A landscape with many peaks, sampled at points; each row gives a point and its height.
From any point a climber steps to the highest of the 5 points nearest to it. It stops when none of these is higher. Distance is the straight distance between rows; heights are no part of it.
sot: [168 100 103 147 162 157 117 136 136 133  77 196 146 102  84 111 145  79
 133 143  95 149 105 106 148 169 159 123 108 137 116  91 160 111 126 154]  (h 546)
sivo: [135  85  89 148 100  76  92  82  90 152 153 107 128 117  87 127 114 111
 109  93 203 192  46  99 166 126 139 161  94 122 126 169 101 123 146 151]  (h 509)
gedu: [ 83 124 130 131 124 129 166 111 137 130 192  87 112 143 144 162 114 162
 121 101 121  97 135 154 146  97  89 124 134 107 143 137 111 149 126 105]  (h 618)
pumab: [106 168 160  82 110 131 111 143 108 124 129 127 144 134 164 109 138 183
 134 165  81 121 179 125 100  99 117 123 170 129 135 115 111 118 132  83]  (h 599)
Mos: [186 114 150  98 152 146 138 148 101 117  75 175 137 138 144 105 130 131
 128 175 113 139 162  95  96 170 113 100 130 123 134  85 160  96 150 126]  (h 639)
gipi: [ 99 165 151 174 112 150 161 111 187 103 163  28 139 125 153 163  86  56
 109  48 176 117 180 176  95  98 149 123 102 103  82 168 135 189  66 164]  (h 576)
nesu: [175  71  90 163 131  84 105 112  89 124 104 137 172  98  63 114 126  79
 116  82 155 196  37  72 168 147 168 171 109 111 158 160  99  95 132 161]  (h 673)
tokin: [191 107  99 152 196 142 150 143 127 124  49 200 117 108 126 124 142  89
 149 150 105 140 120 116 118 192 129 103  97 140 127  81 161  86 134 156]  (h 667)
lelu: [200 119 146 109 165 140 140 160 110 116  56 178 121 139 149 106 138 123
 139 176 123 131 158 106  85 184 118 101 122 135 141  85 172  84 148 141]  (h 358)
pimo: [100 101 125 138 100 145 108 100 129 148 185 123 113 135 104 133 132 136
 118 120 131 119 100 141 179 106 126 131 129 118 117 120 137 149 123 114]  (h 515)
Nalak: [ 85 156 143 170 121 151 168 108 178 116 170  38 116 124 147 168  98  90
 124  59 174  99 166 186 110  96 135 129 103 107 102 169 139 188  78 155]  (h 729)
rozi: [130  93 125 124 115 148 130 112 112 141 162 153 132 132 113 129 124 136
 109 143  96 134 115 115 165 128 114 112 134 102 118  91 139 130 131 104]  (h 590)
lenuz: [118  98 127 122 116 143 128 106 114 144 175 142 126 136 113 132 124 142
 111 134 103 126 112 124 170 119 112 117 133 105 118 101 134 135 129 105]  (h 583)
sed: [ 79 142 136 163 108 140 122  89 167 126 156  48 104 145 129 160 109  93
 125  68 215 103 146 166 118 106 133 136 110 126  94 191 135 187  95 153]  (h 371)
peson: [102 120 132 105 121 127 154 117 116 128 178 109 130 146 143 147 121 173
 116 129 107 107 141 128 142 105  85 116 147 113 141 123 105 131 141  92]  (h 586)
Pono: [177  79  97 144 128  93 102 124 107 116  96 152 178 109  55 113 137  71
 113 100 153 183  51  66 163 152 169 160 115 131 148 155 104 105 143 157]  (h 664)
tifog: [107 102 120 129  84 113  83  96 124 145 165 112 113 140  87 124 134 117
 114 114 193 140  71 120 172 111 141 144 122 145 109 162 125 148 144 137]  (h 679)
suzud: [120  95 125 128 110 147 116 108 117 146 165 150 126 130 103 124 130 134
 112 135 105 132 104 123 175 124 126 121 129 106 115  97 143 136 128 112]  (h 644)
tamoz: [162 140 170  83 122 145 116 151  92 119  92 157 143 132 153  99 137 156
 132 181 102 134 179 106  91 134 120 107 152 125 135  92 147 103 140 104]  (h 663)
Kif: [ 51 205 145 113 119  98 159 176 181 117 151  70 134 128 185 134 119 179
 129 138  82  99 174 176  93  90 136 162 150 129 152 161  85 149 132 114]  (h 556)
litod: [ 79 149 132 141 130 121 200 125 156 118 183  57 121 132 162 175 104 148
 124  85 138  94 153 170 120  93  91 130 123 111 146 158 106 157 123 122]  (h 564)
Gekep: [ 63 212 140 111 124 105 124 162 147 137 140 102 135 123 189 117 115 198
 143 157  54 114 177 160  95  87 133 148 164 121 145 139  80 143 107  91]  (h 612)
zudig: [174 116  88 153 168 140 103 138 142 108  43 190 157  93  65 112 172  49
 147 119 117 145  93  97 139 171 174 134 113 173 123 125 135  95 125 170]  (h 633)
sepom: [ 94 161 143 165 127 137 205 123 176 110 176  35 132 111 169 175  83  96
 114  58 153 111 172 188 102  95 121 123  92 102 116 160 124 175  89 154]  (h 567)
tizi: [ 64 175 143  94 114 107 152 152 146 117 155  80 140 144 167 139 128 186
 127 137  96  95 168 148 105  91 112 143 163 134 152 152  85 135 141  96]  (h 302)
sedin: [ 77 139 131 152 128 132 189 116 158 126 187  58 111 131 156 175 105 139
 127  77 144  93 147 177 127  92  99 127 116 108 140 156 117 167 107 128]  (h 591)
liru: [181 138 170  87 132 145 119 155  96 119  77 164 135 135 157  96 136 145
 135 184 106 138 175 103  81 146 123 105 147 123 138  89 161  98 140 117]  (h 656)
Viz: [101 114 128 116 119 129 155 110 118 135 183 109 122 144 140 149 119 165
 118 122 109 107 130 133 150 106  91 115 141 111 137 118 109 138 133  95]  (h 588)
Vopeb: [124  94  98 139  94  84  89  83  98 152 157 103 118 131  89 128 114 112
 111  96 215 174  51 103 163 121 132 155 101 134 118 172 107 134 151 146]  (h 540)
miva: [153 167 176  86 115 143 104 156  88 128  97 152 139 126 168  92 135 168
 142 182  90 137 186 120  80 114 132 113 161 121 135  91 145 103 120 102]  (h 620)
puvoz: [149  92 114 132 121 144  94 128 131 136 116 176 153 114  66 105 150  88
 113 137 118 152  84 100 171 145 169 140 124 137 112 109 151 127 133 144]  (h 621)
Mub: [155  89 111 128 114 121  91 129 126 126 109 165 163 114  57 105 148  83
 110 129 147 162  66  83 170 144 176 149 128 145 124 136 130 121 143 150]  (h 632)
Fuz: [ 62 221 135 122 137  93 133 170 166 141 146  99 129 119 199 118 103 196
 139 157  47 113 173 168  95  91 137 155 154 116 150 144  72 156 104  97]  (h 602)
talig: [ 67 166 142 107 120 106 179 153 156 110 167  63 135 142 169 155 118 174
 123 116 117  90 162 157 105  92  99 137 147 131 154 162  86 141 144 108]  (h 689)
zugos: [ 84 150 135 151 129 128 203 123 167 117 185  48 118 124 162 178  96 129
 123  72 148  96 156 180 114  96 100 128 109 106 136 160 114 168 109 135]  (h 542)
befat: [133 197 169 100 118 128  96 156  95 143 115 151 129 106 186  98 115 184
 158 178  59 148 182 137  80  92 132 120 160 110 142 100 117 118  95  87]  (h 543)
soz: [ 86 115 128 141  91 132  95  88 140 143 176  92  98 144 101 141 131 127
 127  99 187 115  97 149 164 101 132 138 122 139 107 163 137 164 123 136]  (h 625)
Fesi: [179 105 135 106 152 145 143 138 101 126  90 176 142 133 133 111 125 124
 120 170 104 144 147  94 116 167 109  98 123 115 129  80 157 105 149 122]  (h 615)
linun: [124 138 154  77 113 133 124 137  97 120 132 132 149 142 151 111 131 173
 121 163  93 124 170 108 110 112 102 112 164 125 136 107 115 114 146  87]  (h 579)
Vib: [128 108 135 104 121 134 142 119 100 131 157 142 139 142 131 129 124 156
 111 146  98 126 140 107 143 124  96 107 145 107 131  97 121 125 145  92]  (h 406)
ses: [181 104  91 143 156 120 102 138 128 101  51 177 175 102  53 110 158  48
 134 105 131 156  77  77 148 167 173 143 118 165 139 148 114  98 135 164]  (h 622)
Ketid: [144  88 115 126 101 120  88 122 123 132 126 156 153 119  62 107 145  91
 107 128 155 160  63  91 176 135 171 147 126 147 120 136 127 128 148 148]  (h 653)
mot: [ 90 123 131 118 119 126 163 114 122 129 185  97 121 147 143 155 117 169
 121 116 113 101 138 140 142 102  84 118 144 112 144 130 105 138 134  96]  (h 603)
mikeb: [149  80  92 146 101  80  96  94  89 143 140 123 144 115  74 117 120 102
 106  95 190 192  41  84 166 132 150 162 106 124 139 162 102 116 150 153]  (h 465)
Rire: [129  91 115 124  88 106  82 107 118 140 149 135 137 130  71 113 136 105
 107 121 178 158  58 100 176 124 154 151 124 143 115 151 122 135 151 139]  (h 647)
fup: [ 78 160 144  97 116 113 159 144 137 117 161  89 138 148 164 145 125 181
 122 132 105  94 164 140 111  94  95 128 160 127 150 146  89 135 146  93]  (h 273)
boba: [148  83 106 130  97  91  94 107 103 139 139 133 151 119  70 113 129  95
 105 111 183 177  45  85 170 130 156 154 115 139 129 158 109 123 154 151]  (h 552)
Tol: [ 94 162 145 172 121 147 183 115 180 110 172  32 125 114 159 168  87  79
 119  52 167 112 175 188 100  93 134 127  96 103 100 163 132 184  75 160]  (h 585)
Vene: [ 87 160 137 145 131 119 216 139 168 108 178  40 128 118 171 177  87 121
 115  74 145 105 167 182 100  94 103 129 105 109 138 160 107 163 114 142]  (h 587)
Zufun: [121 207 159 105 125 120 101 159 100 147 126 150 126 105 192  99 107 191
 157 175  50 150 182 142  84  88 129 123 157 106 143 110  99 128  91  83]  (h 566)
fid: [ 79 131 132 153 104 132 106  84 155 137 166  64  96 151 117 154 123 112
 128  80 213 106 124 161 139 102 128 141 114 135 100 184 133 181 111 143]  (h 657)
Duza: [ 76 137 134 164 111 146 133  93 162 134 174  59  98 138 132 163 115 118
 131  75 184  96 137 179 138  95 127 135 115 121 108 171 138 179  94 144]  (h 454)
Zavu: [162  94 108 130 126 126  93 135 132 122  94 172 171 111  56 104 152  72
 117 124 139 161  71  84 163 153 179 147 124 153 125 135 129 119 142 155]  (h 578)
Pil: [191 105 132 118 171 143 146 146 109 123  72 188 133 129 136 113 132 113
 130 168 110 137 146  99 110 181 115  96 113 124 132  81 162  97 147 137]  (h 544)
fepaz: [197 121  68 173 206 128 151 141 135 115  39 201  87  94 133 131 153  86
 171 134 107 121 105 133 111 198 125 108  97 167 125  89 151  63 129 166]  (h 681)
Bev: [190 124  73 174 200 143 138 141 138 116  37 202 103  91 113 128 159  73
 164 132 102 128 108 129 122 188 140 115  95 163 122  89 153  79 123 169]  (h 691)
dis: [136 149 162  76 114 136 116 142  93 120 114 145 149 138 155 103 135 171
 128 173  93 129 179 108  96 114 112 114 160 124 132 101 128 111 140  94]  (h 557)
moki: [ 82 146 138 169 125 145 176 106 171 124 179  46 112 125 150 174 100 111
 127  64 164  97 157 187 119  91 122 130 103 108 121 164 134 180  92 149]  (h 370)
movun: [209 123 122 130 188 121 148 168 128 109  36 186  91 139 157 120 146 117
 161 166 132 114 137 124  77 203 119 108 117 159 142  93 166  67 149 155]  (h 430)
nuv: [ 78 126 127 153 101 139 114  90 151 142 179  75  94 143 121 154 127 127
 129  86 188 103 117 166 151 101 129 137 120 130 108 169 136 174 108 138]  (h 724)
veri: [ 87 116 127 132 116 136 152 106 129 139 192 102 108 142 133 157 120 160
 123 105 121 102 126 150 158  98  95 122 132 108 131 130 119 149 122 103]  (h 611)
Gisim: [211 122  73 166 204 108 159 151 134 109  39 192  67 112 149 130 148 107
 171 146 124 104 105 134  93 206 107 111 109 175 129  93 148  53 145 160]  (h 672)
ruz: [193 119  83 165 204 138 147 144 132 122  44 201 105 100 124 125 146  88
 159 142 104 132 115 125 117 195 128 106  97 154 128  85 157  77 129 163]  (h 682)
bunap: [ 80 124 125 149  99 131 101  84 148 140 169  76  93 145 112 149 126 121
 129  85 207 109 109 156 150 101 129 139 116 139 103 176 137 173 115 143]  (h 684)
das: [161  99 108 136 140 141  98 140 140 124  81 185 167 106  61 104 157  67
 126 131 121 155  85  93 158 161 181 138 120 150 120 118 142 113 132 159]  (h 267)
Zesuk: [110  97 124 132  92 138  96 106 126 147 170 137 121 133  91 124 138 124
 115 129 135 129  88 127 181 115 144 136 131 128 109 121 142 144 129 124]  (h 671)
Deg: [124  96 130 117 121 144 135 114 108 140 167 143 132 137 119 132 122 148
 111 139  97 128 123 116 163 124 103 113 137 102 125  98 131 132 133  97]  (h 496)
ged: [212 121 106 140 194 115 152 165 130 108  31 190  82 134 159 124 144 116
 164 160 132 106 125 123  81 208 115 108 113 163 136  91 160  61 150 159]  (h 636)
Fipan: [ 88 114 123 140  93 119  89  86 135 143 169  85 100 149 103 140 128 116
 121  97 213 123  92 139 156 109 128 140 116 146 104 175 127 162 131 138]  (h 642)
fuzi: [ 87 157 149  87 109 122 137 138 118 119 150 107 142 146 158 129 133 186
 122 148  93 103 168 127 110  99 101 125 166 130 143 132  93 123 146  85]  (h 555)
rus: [ 95 155 146 169 107 145 137 100 181 104 150  25 129 140 142 161  95  59
 113  49 210 114 176 163  95 107 148 126 109 114  77 189 136 193  76 161]  (h 537)
leges: [141  93 127 115 127 144 132 116 104 141 147 157 139 133 115 121 121 138
 111 147  94 137 124 106 158 138 110 106 131 101 123  86 140 126 138 104]  (h 480)
berer: [ 99 113 105 146 100  94  89  72 117 149 159  80 101 146 106 143 114 111
 118  85 236 151  83 124 144 120 118 144 100 135 104 193 109 156 135 144]  (h 609)
luz: [186  98 113 135 180 149 145 141 121 126  71 194 135 117 125 117 131  99
 134 159 101 148 130 104 126 189 121 101 104 124 129  79 163 100 136 146]  (h 598)
Tof: [142 177 176  88 113 140  99 156  91 132 108 150 134 116 173  93 132 177
 147 178  78 138 187 124  81 105 129 117 161 118 136  96 133 110 111  96]  (h 569)
dere: [162 120 156  87 128 142 128 140  92 120 106 161 146 138 144 106 128 149
 118 174 106 136 164  94 105 143 109 105 144 120 131  89 144 106 149 104]  (h 680)
Nufa: [206 118  88 157 203 124 159 153 132 114  38 195  86 113 145 127 145 101
 159 149 119 120 116 127  96 205 116 104 100 162 133  87 156  65 143 163]  (h 669)
Nane: [ 79 119 128 151 104 140 126  93 145 144 188  85  95 140 123 155 123 137
 128  90 158  99 119 166 160  97 118 133 121 120 114 149 135 167 108 125]  (h 668)
vugor: [ 56 212 141 114 123  99 139 170 168 134 147  88 134 125 190 123 117 192
 137 149  60 107 174 171  92  87 137 156 154 124 146 154  83 150 114  98]  (h 617)
sig: [159 154 175  82 116 143 109 152  92 122  95 156 138 129 161  94 138 161
 138 183  95 137 184 110  85 125 126 111 156 124 136  92 151 101 131 103]  (h 652)
bino: [ 90 118 113 146 102 104  94  78 133 148 160  74  97 153 107 150 115 111
 123  87 237 134  96 135 143 116 121 143 109 137 101 193 117 163 132 145]  (h 641)
mopek: [217 132 128 132 176 112 136 174 135 106  29 183  72 147 165 114 153 133
 170 168 135  98 136 133  62 201 128 117 127 165 142  96 172  59 140 156]  (h 522)
Viru: [ 95 136 144  91 115 125 148 129 113 123 164 110 138 149 148 137 127 177
 120 138 103 105 155 124 124 104  90 117 156 120 143 123  97 128 146  85]  (h 565)
Surob: [135  92 120 131 108 146  98 121 128 146 140 165 142 118  76 108 143 105
 112 140 116 145  87 109 180 132 161 137 125 128 110 106 149 136 131 133]  (h 658)
tadiv: [215 128 103 144 187 104 146 168 135 103  30 185  70 137 163 122 152 124
 173 160 138  93 120 133  71 209 118 114 122 176 135  96 162  52 150 158]  (h 646)
miziv: [ 80 126 130 157 117 140 154 100 150 138 188  71  96 135 136 166 115 139
 129  84 151  93 132 174 146  91 111 130 119 113 126 153 130 167 103 128]  (h 638)
Mon: [186  74  84 173 146  92 108 118  90 112  84 144 179  95  59 117 133  72
 122  67 138 191  46  70 164 157 172 168 108 114 163 161  95  88 124 162]  (h 694)
tibe: [ 73 174 144 122 122 104 210 158 173 102 167  42 137 128 178 163 102 144
 116  97 136  96 167 176  94  96 103 141 122 126 151 168  95 152 140 134]  (h 619)
fako: [112  98 122 131  85 126  82 102 126 146 167 125 123 133  83 119 137 117
 111 122 168 135  76 121 178 113 149 143 127 140 108 145 133 144 138 132]  (h 709)
Naz: [ 93 220 139 118 142 101 113 159 127 153 136 131 129 107 202 109  92 200
 151 171  38 139 174 155  85  87 123 131 156 108 147 129  70 151  92  83]  (h 601)
tidu: [170 109 147  94 140 145 137 134  96 124 111 165 147 139 133 111 127 140
 117 167 101 139 153  96 117 151 104 100 137 112 128  83 143 112 147 108]  (h 654)
ridub: [177 122  75 166 187 152 118 141 144 113  36 200 125  85  88 120 171  61
 157 125 103 136 103 123 133 180 162 126 101 172 121 101 149  87 120 170]  (h 677)
Didet: [176 153 177  89 123 146 111 162  93 122  81 164 129 130 163  94 139 152
 144 184 101 138 183 113  74 138 134 113 150 121 139  88 163  98 128 118]  (h 645)
kiz: [106 120 136  97 118 128 148 117 109 126 167 118 139 144 143 138 120 171
 117 137 103 113 143 121 136 110  88 113 151 112 137 116 106 130 145  87]  (h 570)
peses: [132 160 167  81 109 139 106 149  95 124 113 142 143 130 164 100 136 178
 132 175  86 131 182 115  92 109 119 119 165 125 134 102 128 109 128  90]  (h 573)
Sibuz: [113 101 102 137  94  87  87  76 110 151 162  97 111 142  94 136 117 113
 115  96 224 163  64 110 157 118 126 151 103 136 112 180 107 144 147 144]  (h 571)
gunel: [213 123  87 152 198 105 152 162 134 106  33 192  67 125 159 125 148 117
 168 153 131 101 113 131  82 209 113 109 112 172 135  94 152  53 150 160]  (h 666)
mep: [143  91 121 130 122 152 109 121 122 145 135 169 141 117  89 111 137 111
 112 145  99 146  97 109 173 141 146 123 123 117 112  92 153 129 127 127]  (h 655)
vasis: [168 106  98 146 156 150 105 137 143 123  62 193 160  97  70 110 163  64
 136 131 110 152  94  99 149 167 174 134 113 159 118 112 149 108 126 161]  (h 534)
kilek: [ 77 140 137 163 110 143 131  92 169 126 165  50 101 141 133 162 114 103
 133  70 201 100 148 176 126 101 134 134 111 122 102 178 139 185  92 150]  (h 683)
Fime: [ 92 110 125 142 108 143 130  97 133 143 192 107 104 138 119 150 124 150
 123 109 127 109 111 152 167 104 114 127 131 111 126 128 131 154 116 114]  (h 553)
zomen: [108  97 123 131 106 145 121 102 121 148 181 135 115 136 109 133 130 142
 111 128 113 124 103 133 177 112 122 122 130 111 116 110 136 144 125 108]  (h 572)
tav: [167  93 106 133 131 118  96 136 129 116  82 171 177 110  51 106 150  62
 118 117 141 163  69  78 157 158 177 150 122 151 132 143 122 112 143 160]  (h 623)
vefol: [ 90 106 124 144  93 140 103  95 136 148 183 109 101 137 105 139 133 135
 122 108 152 116  96 147 175 102 133 135 127 131 109 141 137 160 122 124]  (h 478)
Dufug: [ 80 154 136 139 132 117 209 131 165 112 179  50 122 127 170 175  98 137
 120  83 139  96 158 175 108  92  93 129 115 112 149 161 102 159 125 130]  (h 562)
kaza: [ 74 157 136 126 128 110 199 140 159 112 180  56 129 134 169 172 107 154
 120  98 134  91 158 164 110  97  93 133 127 121 152 162  92 150 136 119]  (h 592)
Niza: [ 83 125 123 147 100 123  98  84 145 142 163  76  95 152 111 149 124 113
 125  85 224 115 111 149 146 108 125 142 114 141  99 187 128 171 122 142]  (h 662)
gub: [115  94 124 132  98 145 103 107 123 149 173 143 123 131  92 122 135 128
 111 128 121 132  93 126 181 118 140 128 131 119 109 109 145 141 128 119]  (h 661)
sigig: [143 102 135 100 129 143 138 123 101 132 146 151 141 138 125 122 122 150
 109 153  95 134 138 104 144 135 100 105 138 106 130  89 133 122 141  97]  (h 382)
Fir: [116 127 147  86 118 128 136 128 101 124 149 130 146 149 145 127 128 168
 116 148  97 116 154 110 125 113  92 111 157 117 135 110 108 124 149  87]  (h 554)
toki: [192 137 167  95 138 141 124 164  99 119  63 171 127 135 159  96 139 141
 144 185 116 134 174 111  72 160 131 107 140 130 141  87 174  91 137 130]  (h 643)
Loma: [173 118  86 157 175 154 113 139 146 116  48 199 143  90  78 114 167  56
 149 126 106 142 101 108 139 172 169 127 107 164 118 107 148  95 121 169]  (h 659)
nofa: [156 101 139  99 135 145 140 128  98 131 124 164 146 140 129 115 122 140
 112 160  96 141 145  98 135 146 100 100 136 107 124  83 141 115 147 104]  (h 558)
buset: [209 122 143 114 169 131 140 164 117 111  45 179 109 141 155 111 139 125
 151 175 128 122 154 112  74 191 123 104 123 145 141  88 175  80 146 147]  (h 23)
Lozit: [167  86 104 133 129 113  96 132 124 120  90 164 178 107  54 109 147  68
 113 113 148 170  64  74 162 154 173 152 120 147 136 145 114 110 146 156]  (h 651)
zevit: [ 81 213 144 112 132 110 112 159 130 146 135 125 133 114 193 110 107 199
 149 164  44 132 178 153  91  87 129 137 162 114 145 131  81 143  98  85]  (h 608)
Pib: [ 60 177 142 103 116 102 174 157 162 113 161  68 138 139 173 150 121 175
 125 126 108  91 169 159  99  89 109 144 152 132 155 163  84 139 142 108]  (h 349)
bavub: [119  95 113 129  87  98  82  96 111 148 155 118 125 135  82 122 129 110
 107 111 201 156  59 105 169 117 142 150 114 145 113 164 116 138 151 143]  (h 561)
vokuv: [186  83  89 150 150  98 108 129 107 107  75 162 184 106  50 115 143  59
 123  86 141 175  58  67 156 163 168 158 114 139 157 159  96  95 138 159]  (h 674)
fon: [ 77 175 151  88 109 117 129 148 132 122 144 101 141 142 167 126 131 192
 129 151  85 103 174 139 103  91 113 134 171 131 144 138  90 128 137  89]  (h 582)
zopa: [ 85 132 132 118 121 123 173 121 133 125 183  88 124 148 151 159 117 168
 122 111 118  96 143 148 133  99  86 120 144 113 146 140  97 142 134 102]  (h 594)
kegob: [150  90 113 128 112 132  91 129 129 133 114 168 158 116  62 104 148  88
 113 134 135 157  74  95 173 144 171 144 126 144 119 127 141 127 138 145]  (h 634)
mif: [204 113 118 130 189 130 154 156 122 114  44 189 106 130 148 119 137 109
 151 164 123 130 136 112  91 199 116  98 108 145 137  85 166  76 146 151]  (h 130)
Rukil: [116 104 129 114 120 140 141 112 109 138 173 132 128 140 125 136 120 157
 114 136 100 121 127 122 153 115  96 112 139 105 127 102 123 131 135  94]  (h 500)
sakud: [162  72  89 162 113  80 104 102  87 136 124 126 156 101  67 114 121  93
 110  86 170 202  36  79 169 137 163 169 102 112 147 160 100 103 139 159]  (h 589)
kef: [ 78 140 136 167 116 145 151  98 166 130 176  50 104 131 139 168 109 111
 132  65 176  95 143 182 128  95 126 133 111 115 110 167 136 182  89 143]  (h 238)
Gegel: [153  90 127 119 137 151 132 123 107 138 133 173 143 125 112 117 126 124
 112 153  89 145 122 103 154 149 119 107 125 106 118  81 151 124 133 115]  (h 541)
fofa: [ 85 149 141 168 112 144 130  94 176 118 155  39 114 142 135 162 105  80
 124  62 211 106 161 171 111 106 138 134 109 119  91 189 137 188  85 156]  (h 670)
Rebez: [131  92 122 128  97 136  87 115 125 142 148 155 139 124  73 113 141 105
 109 137 138 145  76 111 177 127 160 142 129 134 111 121 142 136 138 134]  (h 660)
keso: [ 55 197 144 102 116 104 141 164 159 121 147  85 137 133 179 128 129 191
 133 146  76  98 175 163  97  90 127 152 164 132 149 152  83 141 128  98]  (h 717)
rop: [115 187 166  91 113 134 102 153 100 136 118 139 137 119 177  98 128 187
 145 176  65 133 181 133  86  94 129 123 165 118 137 109 114 117 112  88]  (h 584)
logav: [207 136 160 110 155 136 127 174 118 113  43 178 104 142 162 104 146 137
 160 182 126 122 162 124  65 178 138 113 132 139 142  91 183  77 132 146]  (h 483)
som: [ 97 205 154 102 120 122 104 154 114 140 129 133 137 117 183 107 120 195
 149 171  54 133 180 142  90  85 133 130 163 116 140 118  94 129 102  84]  (h 604)
lizud: [ 88 112 127 146  96 142 109  95 137 149 187 103  97 141 109 144 130 138
 123 104 154 109 105 156 168  99 126 132 123 127 114 142 137 160 116 127]  (h 574)
nese: [101 102 126 129 110 140 134 103 119 144 189 123 114 139 118 142 122 153
 118 123 114 116 113 136 168 108 105 120 134 106 125 113 127 141 122 105]  (h 466)
nupu: [170 109  93 156 175 156 119 136 139 127  56 201 141  95  86 114 155  68
 143 135  99 145 103 114 142 178 162 125 105 148 120  95 159 102 122 163]  (h 650)
tika: [162  78 101 143 111  86 101 111  98 132 119 138 163 109  63 114 128  87
 106  99 170 188  43  74 168 141 161 161 112 128 145 157 105 111 147 155]  (h 631)
lor: [ 77 147 134 106 124 112 176 135 139 117 173  77 128 146 159 155 117 174
 122 114 118  92 154 151 120  93  89 128 146 122 153 148  89 139 143  99]  (h 421)
tar: [138 121 148  83 123 139 132 133  94 124 136 145 148 144 142 115 127 160
 114 162  97 127 156 104 120 127  96 106 154 116 131  97 124 116 149  90]  (h 530)
Zot: [201 111 130 121 180 136 148 154 114 118  53 187 118 131 145 115 134 111
 141 168 120 132 145 105  96 192 116  99 111 135 136  83 169  85 149 144]  (h 192)
lezi: [213 132 138 120 173 123 137 176 124 108  33 183  90 145 162 110 149 127
 164 172 132 111 147 123  68 196 129 112 127 151 145  92 176  69 141 154]  (h 209)
fav: [180 103 101 151 180 156 133 143 131 127  65 199 134 102 105 117 143  83
 140 146  97 149 114 111 137 180 142 111 101 136 120  85 163 101 125 155]  (h 635)
gided: [160  98 108 141 142 154 102 134 139 129  88 188 158 107  71 105 153  77
 121 139 108 156  90 100 157 158 170 132 117 142 116 104 152 120 129 154]  (h 224)
Rusaz: [ 77 139 132 163 120 146 156  99 162 129 182  56 100 130 142 172 109 123
 131  69 167  95 142 182 132  92 122 131 113 115 116 160 136 175  95 140]  (h 435)
Vebo: [ 82 127 121 153 108 113  99  77 145 138 156  63  99 158 115 154 114 102
 124  78 243 125 117 143 134 115 119 140 107 135  94 199 122 175 118 146]  (h 648)
Mado: [ 89 158 146 172 115 150 153 105 183 112 160  31 125 128 145 166  96  70
 118  49 189 108 174 178 103 100 143 130 104 111  91 177 139 189  71 159]  (h 568)
fer: [ 80 124 130 143 121 134 166 107 143 133 192  76 105 138 142 169 114 148
 129  91 136  97 132 166 147  95  99 125 124 111 134 145 118 157 114 118]  (h 624)
kedo: [103 181 161  86 109 129 105 150 106 130 127 127 144 128 170 108 135 188
 141 170  71 122 181 131  95  95 124 129 169 126 137 117 109 120 120  86]  (h 600)
detob: [ 76 202 148 102 115 117 116 157 132 137 138 114 135 123 182 115 124 195
 143 160  61 117 179 147  94  85 129 141 166 126 143 130  88 135 112  87]  (h 610)
getu: [ 81 118 128 148  97 139 109  90 144 145 183  88  92 140 112 147 129 131
 128  96 175 104 106 160 161  99 128 139 124 134 111 155 137 165 114 132]  (h 665)
vegud: [161  95 109 138 147 157 113 135 132 134  93 191 153 108  83 109 146  86
 125 146  96 151 104 105 157 163 160 125 112 131 115  92 158 116 123 146]  (h 365)
sas: [ 74 226 129 125 149  87 128 170 157 151 144 112 126 117 205 114  85 197
 141 163  38 126 172 164  89  96 131 148 149 108 152 142  62 167  96  91]  (h 597)
gane: [101 148 149  82 110 125 136 133 108 121 146 114 144 146 157 124 131 180
 121 150  95 111 165 119 115 104  98 116 165 125 139 122 100 122 147  86]  (h 560)
givev: [161  83 106 133 111  97  93 119 111 131 117 149 164 114  59 110 134  85
 108 112 166 178  48  76 169 143 166 157 119 140 137 154 112 114 151 153]  (h 649)
Fuma: [173 168 177  93 119 143 104 162  92 127  87 161 130 122 171  93 134 160
 153 186  90 142 184 122  69 121 140 117 153 113 141  89 160 101 114 109]  (h 595)
nusan: [142 111 139  93 126 140 137 127  94 128 137 153 143 140 132 117 122 151
 110 158  96 131 150 100 130 132  98 100 141 110 128  89 130 119 146  98]  (h 494)
Bara: [ 90 111 124 140  92 135  92  93 134 149 176 105 102 139 100 136 134 128
 121 107 175 117  91 146 174 104 137 139 125 138 109 151 137 158 123 129]  (h 538)
Tisa: [170 102  99 140 149 137 100 141 136 115  63 183 170 103  58 106 161  59
 129 123 126 155  82  86 153 162 174 140 118 161 125 131 134 108 133 162]  (h 489)
bisu: [ 90 181 155  89 109 124 112 149 118 127 134 119 145 130 170 110 132 191
 137 165  73 118 179 133  97  92 123 132 169 127 139 122  98 122 127  85]  (h 606)
Fozu: [ 59 190 144 111 116  97 178 173 179 108 156  55 136 132 182 147 117 169
 122 125 106  93 171 172  91  91 121 153 145 136 153 166  85 146 141 118]  (h 699)
Goros: [ 96 110 110 139  95  99  87  77 119 148 163  87 103 149 101 143 121 114
 118  91 228 145  83 129 152 115 124 147 106 140 103 185 114 156 144 141]  (h 614)
zul: [180  95 128 117 168 149 147 137 110 130  88 188 141 126 125 112 129 110
 122 163  96 150 136  98 128 172 116 101 112 114 126  75 160 106 141 130]  (h 575)
til: [168  94 113 137 155 161 127 131 123 136  96 190 142 113 100 111 136  93
 122 155  93 152 113 108 149 169 140 113 111 117 116  81 164 116 127 137]  (h 502)
naba: [204 138 167 104 149 139 123 173 107 117  51 171 113 138 160  99 143 138
 153 183 119 125 167 115  67 170 137 111 135 136 144  89 181  84 134 139]  (h 593)

Two climbers start at each pair of points below. Name the first point that both come to, or write none.
Vib and gane | pumab
kedo and tar | bisu
leges and lenuz | suzud

Where does a climber stop that starts at each point below?
nese | fako
Rukil | nuv
vegud | fako
rop | keso
Deg | fako
Viru | nuv
kiz | nuv
Fime | nuv
Gegel | fako
